Each row is a point on a landscape with many peaks, with its height.
From any point a climber takes the steepest step (rise divided by distance) to one of its 2 nearest points. It stops when none of these is higher. Distance is the straight distance between rows; heights are no part of it.
j496 (h 47.9): |  -1 |   7 | -10 |  -6 |   4 |  20 |  -7 |  -9 |  15 |   2 |   7 |   6 |  -2 |   0 | -16 |  12 |   8 |  -1 |  -1 |  20 | -14 |
j230 (h 23.8): | -16 |   3 | -14 |  19 | -21 |  -7 |  40 |  -9 | -10 |   9 | -15 | -21 |  -9 |   3 |  -7 |  13 |   0 |  -4 |  13 | -20 | -17 |
j486 (h 52.0): |  -4 |   2 | -10 |  -3 | -24 |   2 |   7 |  -5 |   7 |   4 | -12 |   0 |   9 |   0 |   3 | -11 |  20 |  11 |   7 | -15 | -16 |
j527 (h 37.8): |   5 |   2 |   3 |  19 |  -4 |  16 |  24 |  -1 |  14 |  10 |  15 |  -3 | -20 | -17 |  -3 |  10 |  25 | -26 |   7 | -18 | -13 |
j329 (h 54.4): |  11 |   5 |  -9 | -29 |  -3 |  13 | -10 |  10 | -18 |   6 |   4 |   3 |  21 |   1 |  -5 |   4 |   8 | -12 |  10 |   5 |   4 |
j579 (h 47.6): |   2 |  11 |  -3 |   2 |   6 |  14 |  -7 |   2 | -35 | -28 | -13 |  10 |   8 |  -8 |   5 |  -9 | -17 |  28 |  22 |  -7 |   3 |
j626 (h 52.3): |  16 |   8 |  -8 |  11 |  25 |   0 |   5 |   9 |   7 |  17 |  21 | -18 | -12 | -20 |   8 |   2 |  19 | -16 |   3 |   4 |  -1 |
j29 (h 17.3): |  -8 | -12 |   9 |  -6 |   0 |  -2 |   2 |  21 |  25 |  19 |   3 |  -4 | -20 |  22 | -26 |   5 |  13 | -11 |  -8 |  11 |  19 |
j286 (h 51.8): |   0 |  12 |   5 | -19 | -11 |   0 |   0 |  17 | -30 | -20 | -15 |  15 |  16 | -15 |  -5 | -13 | -11 |  15 |  23 | -12 |  11 |
j771 (h 38.4): |   6 |   7 |   3 |  21 | -11 |  11 |  -4 |  -6 | -14 | -17 |   0 |  17 |  -1 | -30 |   2 |  -5 |   0 |  17 |  10 |  21 |  -9 |
j312 (h 21.0): |  12 |  -5 | -22 |   9 | -16 |  15 |  -9 | -12 |   1 |  20 |  12 | -18 |  -6 |  11 |  15 |  20 |  -9 | -15 |  24 |  -5 | -19 |
j59 (h 27.0): |   2 |  -2 |  -4 |   8 | -25 |   8 | -21 |  -2 | -23 |  13 |   3 |   5 |  12 |  11 |  20 |   1 | -18 |  12 |  15 |   2 |  15 |
j713 (h 45.6): |  -7 |   3 |  17 |  -4 |  10 |   2 |   5 |   2 |  10 |  15 |  13 |  -7 |  13 |   6 | -19 |   7 |  17 |  -2 | -13 |   2 |   9 |
j760 (h 25.6): | -16 |  15 | -17 |   2 |   7 |  12 | -19 |  11 | -15 | -27 |  -6 |  21 |   7 |   4 |  27 | -22 |  -1 |  -3 | -11 | -22 |   1 |
j27 (h 43.4): |  10 |  -7 |  15 | -14 |  -3 |   6 |   6 | -20 |  17 |   0 |   1 |  26 | -11 |  -7 |  -9 |  -8 |  14 |   9 |  20 |   8 |  -1 |
j614 (h 45.1): |  12 | -23 |  23 | -16 |  12 | -29 |  -2 | -17 |   9 |  -3 | -11 |  -2 |   1 |   3 | -14 |  -9 | -21 |  13 |  14 |   1 |  -8 |
j627 (h 42.4): |  10 |  -9 |   8 |  21 |  18 | -24 | -11 | -22 |  14 |  -6 |   3 | -18 | -12 | -17 |  16 | -18 |  -1 |  17 | -14 |   2 | -15 |
j501 (h 37.2): | -14 | -14 |  15 | -22 |  18 | -11 |  -8 |  -9 |   9 |   6 |  -2 |   1 |  17 |  26 | -14 |  -9 |  -6 |   1 |  -6 |  -7 |   0 |
j781 (h 37.6): |  16 | -18 |  26 | -26 |  -5 | -36 |  -7 |  16 |  24 |   3 |   6 |  11 |  -6 |  -2 | -12 | -25 | -12 |  -2 |  14 |   1 |   0 |
j848 (h 30.6): | -16 |  12 | -15 |  15 | -13 |  10 |  44 |  -6 |  -7 |   1 | -28 |   2 | -23 |  15 |   1 |  13 |   1 |   4 |  10 |  -2 | -13 |
j757 (h 44.6): |   1 |  16 |  -4 |  -4 | -18 |  21 | -12 |  -4 |   1 | -13 |   2 |   7 |  -2 |  -2 |   4 |   1 | -11 |   6 |  -8 |  14 | -13 |
j297 (h 7.0): |  -1 |  -1 |  -1 |  13 | -15 |   1 |  12 |  -4 | -12 | -11 | -16 |  -7 |  -6 | -18 |  10 |  -6 |  -1 |  -1 |  -3 | -20 |   4 |
j835 (h 42.9): |  -1 |   4 |   2 |   7 | -17 |  23 |  10 | -10 |   3 |   1 |   3 |   0 | -13 | -10 |   9 |   0 |  25 | -27 | -12 | -17 |  -1 |
j237 (h 47.1): |   7 | -16 | -16 |   5 | -20 |  -1 |  17 | -11 |   6 |   1 | -29 | -15 | -10 |   4 |  -9 |  -7 |  10 |  16 |  14 |  -7 |  -8 |
j257 (h 9.8): |   1 |  -4 |  -1 |  29 |  -1 | -12 |   3 |   8 | -11 | -22 | -12 |   2 |  20 | -38 |  -7 |  -9 |  12 |  14 |   3 | -19 |   6 |
j800 (h 19.0): |   6 |   1 | -17 |   6 |  -7 |  25 |   8 | -10 |  -8 |  14 | -13 | -16 |  -4 |  12 |   7 |  20 |  -2 |   7 |  23 | -14 | -22 |
j938 (h 13.4): | -24 |  23 | -26 |  26 |   0 |  -4 |  37 |  -1 | -11 |  15 |  13 |  10 |   4 |  11 |  19 |  16 |  11 |  -5 |  12 | -24 | -12 |
j213 (h 43.7): |   3 |   5 |   3 |   3 |   0 |   8 |   0 |  11 |  36 |  -8 |   8 |   2 | -30 | -11 |  -2 |  13 |   1 | -17 | -20 |  10 |  -8 |
j737 (h 26.6): |  -8 |   3 | -13 |  -2 |   5 |   2 |   0 |  28 |  -5 |   5 |  -5 |  15 |  11 |  25 |   2 |  16 |  -6 |  10 | -10 |  -5 |  25 |
j268 (h 37.4): | -10 |   4 |   5 | -19 |   4 |   6 | -27 | -11 | -24 | -19 |   6 |  23 |   3 |  -5 |  19 | -15 |  -8 | -12 | -12 |  12 |  18 |
j959 (h 48.4): |  -8 |   8 |  -1 |   8 |   2 |   3 |   9 |  -6 | -23 |  -7 |  -8 |  23 |   4 |  -4 |   4 | -16 |  16 |  12 |  -8 |   6 |  26 |
j698 (h 18.1): |   8 |  -7 |  15 |  -3 |   0 | -13 |  19 |  14 |  -9 |   5 |  -5 | -19 | -11 |  -5 | -16 |  12 | -16 |  14 |   0 |  16 |  19 |
j28 (h 30.1): |  -8 |   1 |   7 | -14 |  11 |  -3 |  -3 | -22 | -26 | -21 | -12 |  29 |  22 | -10 | -12 | -17 |  -1 |  -4 |   2 |  11 |   4 |
j403 (h 49.5): |  -3 |   3 |  15 | -12 |   3 |  -1 |   0 |   5 |  11 | -20 | -16 |   8 |  12 |  11 |   2 |   3 |  -5 |  -1 | -18 | -36 | -14 |
j708 (h 44.9): |  14 |   8 | -32 |  17 |  22 |  -3 |   1 |  20 |  -6 |  19 |  22 | -18 |   4 |  -4 |  12 |  18 |  -1 | -24 |   9 |   7 |  -8 |
j570 (h 32.3): |   2 |  10 |  19 | -20 |   2 |   2 |   3 | -20 | -17 | -11 |  -2 |  26 |  16 | -11 | -12 | -12 |  -3 |  17 |  18 |  24 |  -3 |
j996 (h 13.8): |   2 |  -2 |  15 |  10 |  14 | -20 |   5 |  -4 |   3 |  -9 |   5 |   9 |   1 |  -8 |  -6 |   6 |  -4 |  37 |  -9 |   7 |   6 |
j558 (h 24.5): |  15 | -18 |  -9 |  12 |  -7 |  -9 |  -4 |  11 |  14 |   0 |  -7 | -22 | -10 |   1 |   8 |   4 | -11 |   2 | -12 |  -8 | -17 |
j10 (h 33.9): | -19 |  16 |  -9 | -20 |  21 |  18 |   5 |  -6 |   9 | -16 | -13 |   2 | -15 |  26 |  10 |  20 |  -1 |  -5 | -13 |  -2 |  -3 |
j929 (h 52.8): |   5 |  -5 |  11 |  -7 |  -1 | -15 |   0 |   8 |  -7 | -12 | -26 | -10 |  25 |  -4 | -12 |  -1 | -12 |  12 | -16 | -31 |  -6 |
j348 (h 49.7): |  -2 |  -1 |  -8 | -20 |   3 |  16 |  -9 |  -1 |   1 |  13 |   5 |  22 |  11 |  19 |  -4 |   0 |  18 | -10 |  10 |  12 |  16 |
j744 (h 36.2): |   7 | -10 |   8 |   6 | -20 |   9 | -10 |  -6 |  -5 | -19 | -17 |  20 |   7 |  -4 | -13 | -14 |   5 |  27 |  31 | -18 |   9 |
j283 (h 57.0): |  -4 |  -2 | -11 |  -2 | -24 |  -3 |  17 |  -4 |  11 |  11 | -13 | -13 |   5 |   9 |   2 |  -5 |  28 | -12 |   4 | -41 | -10 |
j251 (h 34.1): |  12 |   0 |  20 | -22 |   6 | -27 |  -6 |   8 |  -7 |   5 |  11 |   3 |  21 |  -5 |   5 |  -3 | -11 |  25 |  13 |  -5 |  13 |
j602 (h 39.6): |  -2 |   8 | -30 |   2 |  10 |  -9 |  -7 |  13 |   5 |  28 |  15 | -22 | -13 |  12 |  26 |  27 |  -9 | -22 |   5 |   8 |  -3 |
j131 (h 40.1): |  -2 |  -5 |  20 | -24 |   1 | -20 |  -2 |  10 |  14 |  17 |  13 |  -1 |  11 |  15 | -13 | -10 |   8 |  -6 | -18 |  -7 |  -1 |
j141 (h 35.8): |   6 |  -3 |  13 | -10 |  -1 |   7 | -18 | -22 | -10 |   0 |  13 |  12 |   0 |   3 |  11 |  -1 |   0 | -14 |   0 |  17 |  17 |
j829 (h 28.9): |  -8 |  -5 | -30 |  36 |  -1 |   2 |   7 |   3 | -30 |  -7 | -22 |  -9 |   2 |  -6 |   0 |  16 | -16 | -15 | -11 |  10 |  -3 |
j873 (h 24.6): | -26 |   2 |  -8 |   3 |   2 |  30 | -19 |  -6 |  -7 | -34 | -20 |  27 |  -3 |  17 |  -5 | -17 |   2 | -12 | -17 |   6 |   7 |
j144 (h 26.5): |  21 | -10 |  -9 |  17 |  -4 | -22 |   1 |  12 |   1 | -10 | -14 | -18 |  -9 | -32 |  -1 |  -2 |  -1 |   9 |   1 |  -7 | -11 |
j291 (h 56.1): |  -7 |  -6 |  -2 |   9 |  -8 |  16 |  -5 | -14 |  15 |   6 |  -7 | -19 | -17 |  17 |   0 |   7 |  -2 | -15 | -19 |  -4 |  -5 |
j554 (h 46.6): | -10 |  15 |   4 | -12 |   7 |  -1 |  -5 | -28 |  -4 |  20 |  12 | -23 |  10 |   0 |   2 |  -1 |  15 |   2 | -14 |  14 | -14 |
j796 (h 46.2): |   2 |   3 |  13 |   9 |  14 | -16 |  -1 | -16 |  -2 |  -7 |   5 | -11 |   8 | -24 |  10 | -12 |  -3 |   0 | -26 |  -4 |  -6 |
j866 (h 17.9): | -23 |   6 | -26 |  30 | -20 | -11 |  30 |  -7 | -19 |   4 |  -4 |   0 |  -5 |   7 |  16 |   7 |  -6 |  -5 |  21 | -32 | -12 |
j872 (h 30.8): |  -6 | -13 |  29 | -18 |  -3 | -38 |  17 |   6 |  14 |  -4 | -12 |   7 |   8 |   5 | -11 | -11 |   0 |  17 |   3 | -11 |   9 |
j864 (h 23.3): | -10 |  -9 |  29 |   2 | -30 |  -8 |   5 |   5 | -15 |   1 |   0 |   5 |  -5 |  -9 |  -9 |  -6 |  -2 |  -5 | -11 |   3 |  30 |
j300 (h 37.0): | -12 |  10 |  -7 | -14 |  14 |   5 |  24 |  -1 |  10 |   0 | -14 |  -4 | -15 |  25 |  12 |   7 |  12 |  19 | -16 |   1 |   2 |
j833 (h 39.0): |   0 |  -4 |  -6 |   3 |  -9 |  17 |   3 |  -9 |   7 | -14 | -14 |  21 |   1 |  11 | -10 |   1 |  -1 |  34 |  18 | -20 | -13 |
j617 (h 32.4): |  -2 |   0 |  21 | -28 |   0 | -39 |   7 |  -5 |  -3 |  -3 | -11 |  -2 |  13 | -15 |  -4 | -21 |   4 |  18 |  19 |  -1 |  21 |
j249 (h 38.8): |  12 | -17 |  17 | -25 |   8 | -16 | -23 |   4 |  28 |   9 |  10 |  16 |  -3 |  19 | -16 | -15 | -18 |  -8 |   8 |  19 |  -9 |
j415 (h 57.3): |  10 |  20 |  22 |   2 |   6 |  -6 |   6 |  11 |  13 |  12 |  34 | -20 |  -8 | -12 | -19 |   3 |   2 |  -2 |  -6 |  22 | -16 |
j763 (h 27.3): | -20 |  12 |  -4 | -11 |  14 |  21 | -10 | -17 | -22 | -33 | -15 |  28 |   9 |   0 | -11 | -35 |  -3 |  -5 |  -9 |  -3 |  -4 |
j989 (h 23.9): |  -2 | -12 |  -4 |   8 |   5 | -22 |   1 |  25 |  -4 |  21 |  13 | -32 | -14 |   9 | -11 |  -9 |   1 | -22 |  -5 |  14 |  11 |
j188 (h 50.1): |   7 |   5 |   7 |  12 |  15 |  -5 | -10 | -16 | -11 | -22 |  -3 |  -9 |   4 | -21 |  11 |   0 | -24 |  16 | -20 |   7 | -21 |
j943 (h 36.0): |  16 | -13 |   9 | -20 |   4 | -26 |  -5 |  15 |  15 |  15 |  10 |  -8 |   3 |   2 |  -3 | -13 |   4 |  17 |  22 |   1 |   7 |
j919 (h 22.8): |  13 | -12 |  -7 |  15 | -20 |  10 | -20 |  -5 |   4 |   1 |   4 | -10 |  -1 |   9 |  19 |   8 | -19 |  -6 |   3 | -11 | -11 |
j135 (h 32.9): |   4 |   9 | -20 |  10 |   0 |  16 | -18 |   7 | -19 |  -1 |   9 |   1 |   0 |  11 |  44 |  16 | -12 | -15 |  14 |  -6 |  16 |
j462 (h 33.7): |   9 |  -9 | -14 |  36 |   0 |   2 |  16 |  15 | -10 | -11 |  -9 |  -6 |   3 | -15 | -13 |  22 | -12 | -10 |  -2 |  12 | -13 |
j438 (h 19.8): |   3 |  -8 |  -5 |   1 |  -2 | -17 | -12 |  29 |  20 |  29 |  15 | -21 | -16 |  30 | -12 |  -9 |   8 | -19 | -13 |   1 |  10 |
j564 (h 40.3): |   6 | -17 |   7 |  -9 |   8 |  -9 | -24 |   5 |  35 |   2 |   5 |   2 | -24 |  20 | -12 |   5 | -15 |   0 |   1 |  19 |   2 |
j855 (h 6.2): |  -4 |  10 |  10 | -15 |   4 | -10 |  17 |  17 |  -4 |  19 |   5 | -19 |   7 |  -2 |   7 |  10 |   4 |   0 |  -3 | -19 |   8 |
j484 (h 52.7): |   2 |  15 |  -8 | -17 |  19 |  -6 |  -9 |  -8 |  -1 |  29 |  25 | -27 |   6 |   3 |  11 |  -7 |  14 |  -7 |   5 |  11 |   0 |
j590 (h 39.8): |  -3 | -12 |  13 | -18 |  34 |  -7 | -14 | -26 |  22 |  -4 |   0 |   9 |  10 |  22 |  -4 |   5 | -21 |  -9 |   1 |   2 |   1 |
j721 (h 20.8): |   5 |  -4 |  25 |  -5 | -23 | -22 |   8 |  16 |  -9 |  -2 |   0 |   3 |   9 |  -8 | -17 |   6 | -16 |  13 |   1 |   7 |  28 |
j482 (h 28.6): | -13 | -15 |  35 |   1 |   2 | -20 |   5 | -11 |  15 | -11 |  -5 |  22 |  11 |  -4 | -15 | -21 |  -1 |   6 | -14 | -18 |  16 |
j719 (h 27.9): | -24 |  23 | -29 |   5 |  -5 |  27 |  -9 |  14 | -12 | -18 |  -8 |  10 |  -8 |  19 |  26 | -22 | -17 |  -2 |  -5 | -14 |  -8 |
j330 (h 29.2): |  22 | -22 | -13 |   6 |  -8 | -18 |   5 |  10 |  -1 |  16 |  -7 | -16 |   2 | -26 | -12 |  -9 |  11 |  -9 |  18 |   2 |  -4 |
j334 (h 15.6): |   5 |   0 |  21 |  -5 |  20 |  -1 |   7 |   5 |   0 |  -2 |   9 |  -9 |  -9 |  -1 |  -7 |  21 | -16 |  29 |   0 |   7 |   9 |
j70 (h 21.9): | -26 |  12 | -21 |  13 | -14 |  30 |  -6 |  -1 |  -2 | -11 | -17 |  15 |  -1 |  20 |  -5 |  -1 |   9 |   4 | -11 |   1 |   5 |
j859 (h 41.5): |   2 |   1 |  -7 |  -8 |   3 |   0 |  24 |   2 |   4 |   5 | -22 |  -3 |  -7 |  10 |  -8 |   5 |   2 |  25 |   6 |   1 |  -7 |
j435 (h 8.0): |  -8 |  19 |   0 |   7 |  -3 | -19 |  24 |  10 |  -6 |  22 |  21 |  -4 |   6 |  -1 |  19 |   7 |   9 |  11 |   7 | -12 |  14 |
j374 (h 35.2): |   2 |   9 |  -5 | -12 |  -2 |  15 | -20 |   4 | -28 | -14 |   1 |  12 |  -5 |   4 |  36 |  -3 | -19 |  -8 |   8 |  10 |  18 |
j499 (h 8.4): |   6 |  -7 | -13 |  20 | -17 |  -2 |  -3 |  11 | -22 | -22 | -19 |  10 |  11 | -26 |   6 | -14 |   9 |  -6 |  -8 | -17 |   8 |
j159 (h 46.0): |   6 | -14 |   0 | -25 |   4 |  14 | -15 | -20 |  17 |   4 |   9 |  37 |   6 |  14 | -12 |  -8 |  18 |  -5 |  20 |  21 |  -5 |
j302 (h 42.5): |   3 | -11 |  12 | -21 |  29 |  -8 |   4 | -25 |   7 | -10 | -15 |  10 |  -5 |   8 |   1 |   0 |  -7 |  12 |  15 |   2 |  -1 |
j586 (h 30.4): | -13 |  19 | -36 |   9 |  -9 |  14 |  -2 |   9 | -11 | -10 |  -2 |   5 |  -7 |  17 |  40 |   3 | -15 | -14 |   0 |  -2 |   3 |
j904 (h 54.6): |  14 |   1 | -12 |  -3 |   7 |  -1 | -30 |  10 |  24 |   7 |  24 |  -2 |   0 | -13 | -11 |  -1 |  13 | -24 |  -3 |  22 | -13 |
j425 (h 23.7): | -31 |   2 | -21 |  20 |   1 |  17 |  -2 |  20 |  -6 |  -6 | -16 |  12 |   0 |  22 |  -4 |  15 |  -5 |   1 | -21 |  -4 |  16 |
j444 (h 69.0): |  -9 | -12 |  -7 |   6 |   3 |   5 |  11 |   1 |   3 |  17 | -10 | -21 |  -2 |  11 |  -4 |   3 |  15 | -19 | -15 | -26 |  -2 |
j768 (h 51.9): |   8 |  12 | -18 |  10 |  10 | -14 | -20 |   9 |  29 |   8 |  21 | -23 | -13 | -14 |   6 | -11 |   5 | -14 | -22 |  19 | -18 |
j495 (h 41.7): |  -6 |  -3 |   5 |  -7 |   7 |  -2 | -18 |   5 |  44 | -10 |   6 |  18 | -18 |   8 |   8 |  14 |  -3 |   0 | -10 |  14 |   1 |
j101 (h 32.6): |   8 |  -4 |   5 |  18 |  10 |  -8 |  11 |   8 | -17 |  19 |  17 | -23 | -22 | -14 |  -5 |   6 |  -7 | -19 |  -9 |  24 |  11 |
j819 (h 59.1): |  10 |  15 |   3 |  -7 |  20 |  -5 | -12 |   4 |  16 |  18 |  36 |  -9 |   0 |  -6 |   1 |  -8 |  27 | -17 |   5 |  17 |   1 |
j25 (h 67.3): |   5 |  12 |  20 |  -7 |  22 |  10 | -17 |   7 |  27 |   9 |  33 |  -9 |  -5 |  -1 | -17 |  10 |   0 |   4 |   3 |  12 | -10 |
j556 (h 29.3): |  14 | -22 |  -3 |   7 | -17 |   9 | -17 |  -6 | -21 |  14 |   0 | -12 |  20 |   6 |  -5 |   5 | -11 |   7 |  19 |   6 |   6 |
j934 (h 35.0): |   7 |  -5 |   0 |   0 |  -8 |  18 |  -9 |  -9 | -22 |  -6 |  -2 |  17 |   9 | -10 | -13 |   1 |   2 |  25 |  20 |  33 |  -3 |
j915 (h 55.4): |   5 |   3 |  17 | -33 |  -8 |  -7 |  -1 |  10 | -16 | -19 | -21 |  16 |  17 |  -1 | -24 |  -6 | -11 |  -4 |  17 |  -4 |   3 |
j843 (h 31.7): |  24 |  -6 |  -9 |   9 | -13 |  -2 |  12 |  12 |  12 |  10 |   4 |  -3 | -15 | -30 | -12 |  -8 |  29 |  -8 |  25 |   0 | -12 |
j409 (h 48.9): |  -8 |  -6 |   9 |   2 |  -6 |  23 |  -1 | -21 |  -5 |  -6 |  -8 |  -9 | -24 |   1 |   4 |   6 |   0 | -32 | -21 | -10 |  11 |
j544 (h 29.1): |  -4 | -12 |  -7 |  -5 |  23 |  20 | -13 |  16 |  -9 |  -5 |  -4 |  11 |   4 |  15 |  -8 |  18 |   0 |  -3 | -13 |   7 |  24 |
j600 (h 60.0): |  10 |   5 |  13 | -32 |  -7 |  -2 |  10 |  14 |  -5 |   4 |  -4 |  -2 |  24 | -12 | -23 |  -4 |   3 |  -3 |   9 |  -6 |  -7 |
j931 (h 46.9): |  -4 |  -5 |  -9 |  -8 |   2 |  -3 |  -6 |  -1 |  18 |  -9 | -16 |  13 |  14 |   8 |  -6 |  -9 |  12 |   1 | -25 | -16 | -21 |
j242 (h 26.3): | -16 |  -8 |  24 |  -5 | -17 |  -3 |   1 |  -6 |   9 |  -3 |   6 |  23 |   4 |   0 |  -8 | -15 |   5 | -11 | -23 |  -1 |  16 |
j498 (h 41.4): | -15 |  14 |   1 |  14 |  -6 |  12 |  -2 |  -8 | -23 | -17 |   4 |  14 |   1 |  -9 |  17 | -13 |   2 | -13 | -20 |  15 |  16 |
j365 (h 45.0): |   7 | -10 |   6 |  22 |   0 |  -5 |   8 |   7 | -26 |  20 |   4 | -12 |   2 | -12 |   2 |   8 |   7 |  -9 |   6 |   7 |  26 |
j683 (h 10.3): | -11 |  14 | -16 |  15 |  -6 |   2 |  18 |   0 | -19 |  18 |  13 |  -4 |  24 |   4 |  15 |  12 |  12 |  -5 |   1 | -15 |   0 |
j574 (h 48.0): |   9 |  12 |   4 |  11 |   5 |  -4 |  15 |   4 |  22 |   2 |  22 | -10 | -31 | -15 |   1 |   6 |  -1 |   5 |  -7 |  23 |  -3 |
j685 (h 41.6): |  -1 |  23 |   2 |  13 | -18 |  18 |   1 | -23 |   5 |  -9 |  14 |  11 |  -7 | -17 |  17 |   3 |  -6 |  12 |   6 |  34 | -15 |
j911 (h 11.7): |  -1 |  -6 |  20 |  18 |   4 | -21 |  13 |   2 |  10 | -14 |   4 |  -3 |   5 | -37 | -15 | -10 |   4 |  28 |   2 |  -9 |   3 |
j532 (h 5.6): |   5 | -19 |  -1 |  -1 | -11 |  -3 |  12 |  -8 | -11 |  -7 | -24 | -27 | -23 | -13 |  13 |  -1 |  -5 | -18 |   0 | -11 |  10 |
j218 (h 48.8): |   1 |  11 | -17 |  15 |  -2 |   0 |   6 |  -7 |  29 |   3 |  10 | -16 | -14 | -11 |  15 |  -1 |  12 | -15 | -20 |   1 | -27 |
j164 (h 32.8): |   9 | -11 |   4 |  11 | -20 |  15 |  -9 |   5 | -27 |  -5 |  -6 |   2 |  10 |  -6 | -15 |   8 |  -8 |  19 |  31 |  -8 |   7 |
j181 (h 36.5): |  -4 |   5 | -19 |   8 | -16 |  -4 |  38 |   9 |  12 |   1 | -22 |   6 | -17 |  10 |  10 |  15 | -13 |  22 |   1 |  11 | -10 |
j552 (h 43.1): |  -5 |   6 |   1 |  -1 |   4 |  32 |  -6 | -11 | -16 | -25 |  -9 |  25 |  -3 |  13 |   0 | -11 | -12 |  29 |  24 |  -8 |  -1 |
j361 (h 41.8): | -13 |  13 |  25 | -13 |  -3 |  -3 | -10 | -28 |   9 |  16 |  22 | -14 |  16 |  10 |   9 |  -4 |  -7 |   4 | -21 |   3 |  -3 |
j610 (h 34.0): |  20 |   0 | -15 |   3 |  -2 |  19 |  23 |  -9 |  12 |   3 |  -1 |  -4 | -13 | -18 |   5 |   3 |  27 | -14 |  12 |   2 | -24 |
j481 (h 29.9): |  -2 |   6 |  -4 |  -7 | -26 |  -1 |   2 |  13 |  -3 |  23 |  11 |  -1 |   2 |  24 |  19 |   3 |  -3 |   6 |  13 |  -2 |  17 |
j471 (h 31.6): | -13 |   6 |  -7 | -18 |  37 |   9 |  -3 |   7 |  -2 | -11 | -16 |   4 |  14 |  27 | -12 |  17 |  -4 |  -1 | -18 |  -7 |   4 |
j429 (h 44.7): |  -4 | -15 |  -3 |  -7 |  -5 | -11 | -23 | -15 |  31 |   5 |  -3 |   4 |  -2 |  11 |   1 | -21 |   9 |  -7 | -25 |  -8 | -12 |
j551 (h 34.2): |  -9 |   3 | -23 |  -3 |  -7 |  -6 |   6 |  12 |   9 |  37 |  21 |  -9 |  -9 |  32 |  19 |   8 |  -2 | -16 |   3 |   5 |  18 |
j349 (h 59.2): |   0 |   7 |   9 |   7 |  -4 |  -3 |  20 |  13 | -28 |  -5 |  -7 |   2 |   8 | -17 |  -4 |   1 |  13 |   7 |   7 |   4 |  23 |
j262 (h 54.9): |  12 |  -5 |  15 |  17 |  10 |  -2 | -15 | -10 |   3 |  -4 |   8 | -18 |  16 | -14 | -15 |   7 | -19 |  16 | -10 |   3 | -26 |
j468 (h 38.5): |  -7 |  10 |  29 | -15 |   1 |  16 | -12 | -30 |   1 |   1 |  22 |  -3 |  -3 |   5 |  15 |   8 |  -9 |  -2 |  -1 |  15 |  -2 |
j545 (h 60.9): |  12 |   2 |   4 |  11 |  24 |  14 | -16 |   9 |  16 |   2 |  19 | -19 |   8 | -13 | -17 |  25 |  -5 |   4 |  -8 |   5 | -21 |
j84 (h 39.1): |   2 |  -5 | -31 |  27 |   7 |   5 |   7 |  10 |   5 |   8 |   2 | -15 |  -7 |  -6 |   0 |  25 |  -4 | -24 |   1 |   4 | -12 |
j886 (h 24.0): |   4 |  -3 | -14 | -14 |   5 |   1 | -25 |  13 |  -8 | -20 |  -7 |  28 |  14 |   2 |  19 | -15 |   9 | -24 | -14 | -21 |   9 |
j923 (h 48.6): |  16 | -26 |  23 |   4 |  11 | -24 |  -5 |   1 |  -6 |  -5 | -11 |  -8 |   7 |  -8 | -14 |   2 | -22 |  11 |  -9 | -14 |   0 |
j944 (h 52.4): |   6 |   5 |   9 | -23 |  24 |  -2 |   0 |  -9 |   7 |   6 |   8 |   3 |   2 |  -3 | -17 |  -3 |  10 |  -9 |  -3 |  10 |  -8 |

For each start below, name the point where the climber stops.
j556: j600
j312: j444
j70: j944
j911: j25
j435: j444
j617: j25
j425: j444

Call two points neighbours if one is among the 2 nearest of the other. Go from one point of each pair to the other, from neighbour to neighbour, staying as high as possible. Name the lowest point that can't be avoided.
j819, j600: j59
j268, j708: j141
j708, j25: j213
